Points, in no order, along strands that fork, close into loops and pass close to each other.
(in the rows, 128 means zero)
Two points are linked if the straight distance between their rows is under 52.7. Some points are linked to none.
Ger: [146 128 145 136 163 139 159 132 145  70 130 133 106 132 115  93]
Vitot: [144  96  61 118 127 110  96 101 152 101 186 162 145 160 108 112]
kimok: [161  99  83 174 156 162 120  98 135  96 176 120 128 115 156 132]
tideg: [156 119 103 185 152 162 121 122 130 110 136 111 108  87 183 127]
maver: [ 78  99 141  41 100 104 142 178 106 188  69 104 153 153  71 169]
Gub: [116 130 172  54 119 105 180 125 148 103 108 139 129 169 101 118]
rak: [113 108  94  70 114  82 134 132 128 123 116 144 172 161 100 142]
pizi: [123 119 143  61 123  98 170 129 138 104 110 141 151 162 101 123]
sasa: [100 114  99  49 106  75 141 138 132 128 100 143 169 178  95 149]
vab: [101 191 204 130 117 119 157 139 159 120 136 147  67 168  99  77]
Deso: [162 106  86 207 154 188 132 119 145 100 164 115  96  97 199 130]
fovo: [103 121 146 100 118 138 105 161  91 184  70 104 143  95 117 156]
ler: [156  92  76 143 144 125 115  98 148  87 185 155 145 154 113 117]
num: [130 154 175 120 146 131 164 140 150  86 124 138  85 142 106  82]
Vir: [ 80 179 212 162  87 112 113 151 126 202 120 130  98 162  78 130]
Vake: [156 105  95 177 161 164 125 109 134  95 158 117 123 105 166 125]
Kono: [ 92 182 205 135 104 121 121 152 131 164 112 133  90 139  88 118]
Teg: [118 109  62 102 126  98  99 116 111 146 143 133 179 132 120 149]
gilo: [116 119 121 113 130 135 109 140  93 159  87 107 157  89 141 155]
nuba: [114 220 192 184 127 116 157 138 163 134 155 146  70 191  96  76]
kur: [154  92  91 141 151 127 132 103 143  77 166 141 145 148 115 112]
duri: [153 108 127 135 159 132 162 120 149  63 141 138 122 147 113  97]
Dus: [ 93 174 201 156  93 120  99 155 118 210 108 128 100 139  86 139]
Zuv: [142 105  68 136 121 135 101 102 101 154 158 112 162  96 173 159]
Menab: [132 116 109 137 137 138 114 122 104 137 114 109 149  83 160 145]
Pora: [101 137 162 104 115 136 105 162 102 180  75 112 126  98 111 148]
Bavos: [145  99 107  99 135  98 155 110 157  75 146 162 149 174 106 106]
Telo: [146 103 105 142 160 133 134 113 134  85 146 129 141 127 124 117]
batu: [136 107  74 127 130 126 102 106 103 144 148 116 168 104 154 151]
voga: [141 103 120  82 125  90 167 110 160  79 132 161 146 182 107 111]
Kunur: [161 135 109 199 150 167 122 136 144 110 130 117  88  86 197 122]
vugo: [117 140 154 120 130 138 109 150 104 153  82 115 127  93 124 137]
nabas: [101 121 156  31 103  96 175 135 143 134  91 133 146 178  93 144]
laka: [171  97  57 153 133 148  95  87 135 122 203 136 136 122 146 143]
gab: [149 107 117 116 148 113 159 117 147  70 142 147 141 158 107 105]
sagug: [ 84 186 215 117 106 115 158 135 160 130 128 144  75 173  99  86]
gev: [144 117 118 139 154 132 132 121 125  95 132 122 142 114 131 118]
moz: [124 112  97 137 113 150 106 126  84 164 108 101 154  76 187 161]
Kuva: [157  97  65 146 140 134 105  96 136 107 188 139 149 133 130 130]
piga: [166 101  75 192 140 182 129 106 130 111 181 112 111  91 202 142]
zito: [136 104  94 112 137 103 128 115 128 104 144 137 163 141 113 125]
Gal: [141 127 137 136 154 134 133 131 127  98 118 118 126 109 126 115]
vul: [ 81 185 213 129  96 116 131 149 137 161 119 138  89 160  85 109]
Mag: [127 111 123  62 120  85 166 121 150  97 118 152 155 178 102 120]
nunob: [111 209 197 159 123 117 159 137 165 124 146 147  61 177 100  74]
vumat: [164 120  94 214 146 181 130 130 148 105 148 117  86  89 211 127]
dat: [141 111 107 142 150 135 119 117 114 117 133 116 147  99 148 134]
Bele: [111 176 190 155  97 129  91 157 110 207  94 124  93 116 107 147]
Gofi: [116 111 102 109 134 124 112 132  96 153 106 113 171 104 134 156]
zopif: [115 167 185 140 108 134  94 158 109 186  88 122  99 105 113 138]
noko: [124 107  98  95 133  96 131 124 123 112 128 137 169 142 107 133]
notud: [133 125 120 151 133 148 111 130 105 140 106 111 133  76 171 146]
zuvot: [124 139 143 138 110 147  94 148  96 179  74 111 124  77 160 155]
Rega: [135 106  75 139 110 148 105 110  85 164 140 102 162  80 196 165]
fod: [174  96  62 171 137 169 110  88 131 122 205 122 129 110 174 148]
bovul: [120 177 192 128 135 128 155 143 152  99 127 142  70 147 104  79]
tup: [124 109  83 116 132 120 105 119  96 154 124 113 175 104 144 154]
biv: [138 148 166 129 148 135 155 141 142  91 118 131  94 127 110  89]
bomi: [104 114 126  43 105  85 163 139 135 129  93 141 160 178  92 147]
Sigu: [108 128 172  33 105 101 185 127 153 120 101 134 134 179  99 129]
fet: [172  92  67 181 135 179 119  95 127 115 196 119 119 100 191 147]
ruk: [136  98  73 109 125  97 114 108 144 100 166 154 160 157 108 118]
sipug: [122 122 119 137 108 147  97 141  89 175  84 103 139  69 181 158]
leke: [139 145 139 155 136 143 110 139 114 135  99 113 111  81 160 132]
Nabi: [104 176 194 137 109 127 110 156 123 168 102 129  94 122  97 124]
parar: [136 139 138 145 150 141 120 135 122 115 108 116 115  95 140 120]
rino: [ 69 185 217 153  85 108 129 143 140 183 125 138  96 176  80 116]
beg: [118 128 137 120 132 135 109 142 101 150  89 109 141  88 136 145]

A fork is a point with three links, a tip a point with one. Leave the first point through the second and follow the links. Name the first fork or tip that comes.
fet / piga | kimok
Ger / biv | vab
zito / ruk | ler
notud / Menab | gev
Zuv / Rega | zuvot
gilo / beg | fovo

A piece is all that can be reached along the links. How many separate loops has the piece of each point below (a circle has one, a figure eight two, a Y none), and how many tips (points with one link)?
rino | loops 1, tips 0
Menab | loops 1, tips 3
vugo | loops 0, tips 2

How many points has the smallest loop of links through each point below? Write 0 if it is on no loop.
vumat | 0
rino | 8
gev | 7

Name the points in between on the shortest way along the links from the first point to the second, in order.
num / nuba | bovul vab nunob
gev / laka | Telo kur ler Kuva
ruk / fod | Vitot ler Kuva laka
Deso / tideg | vumat Kunur
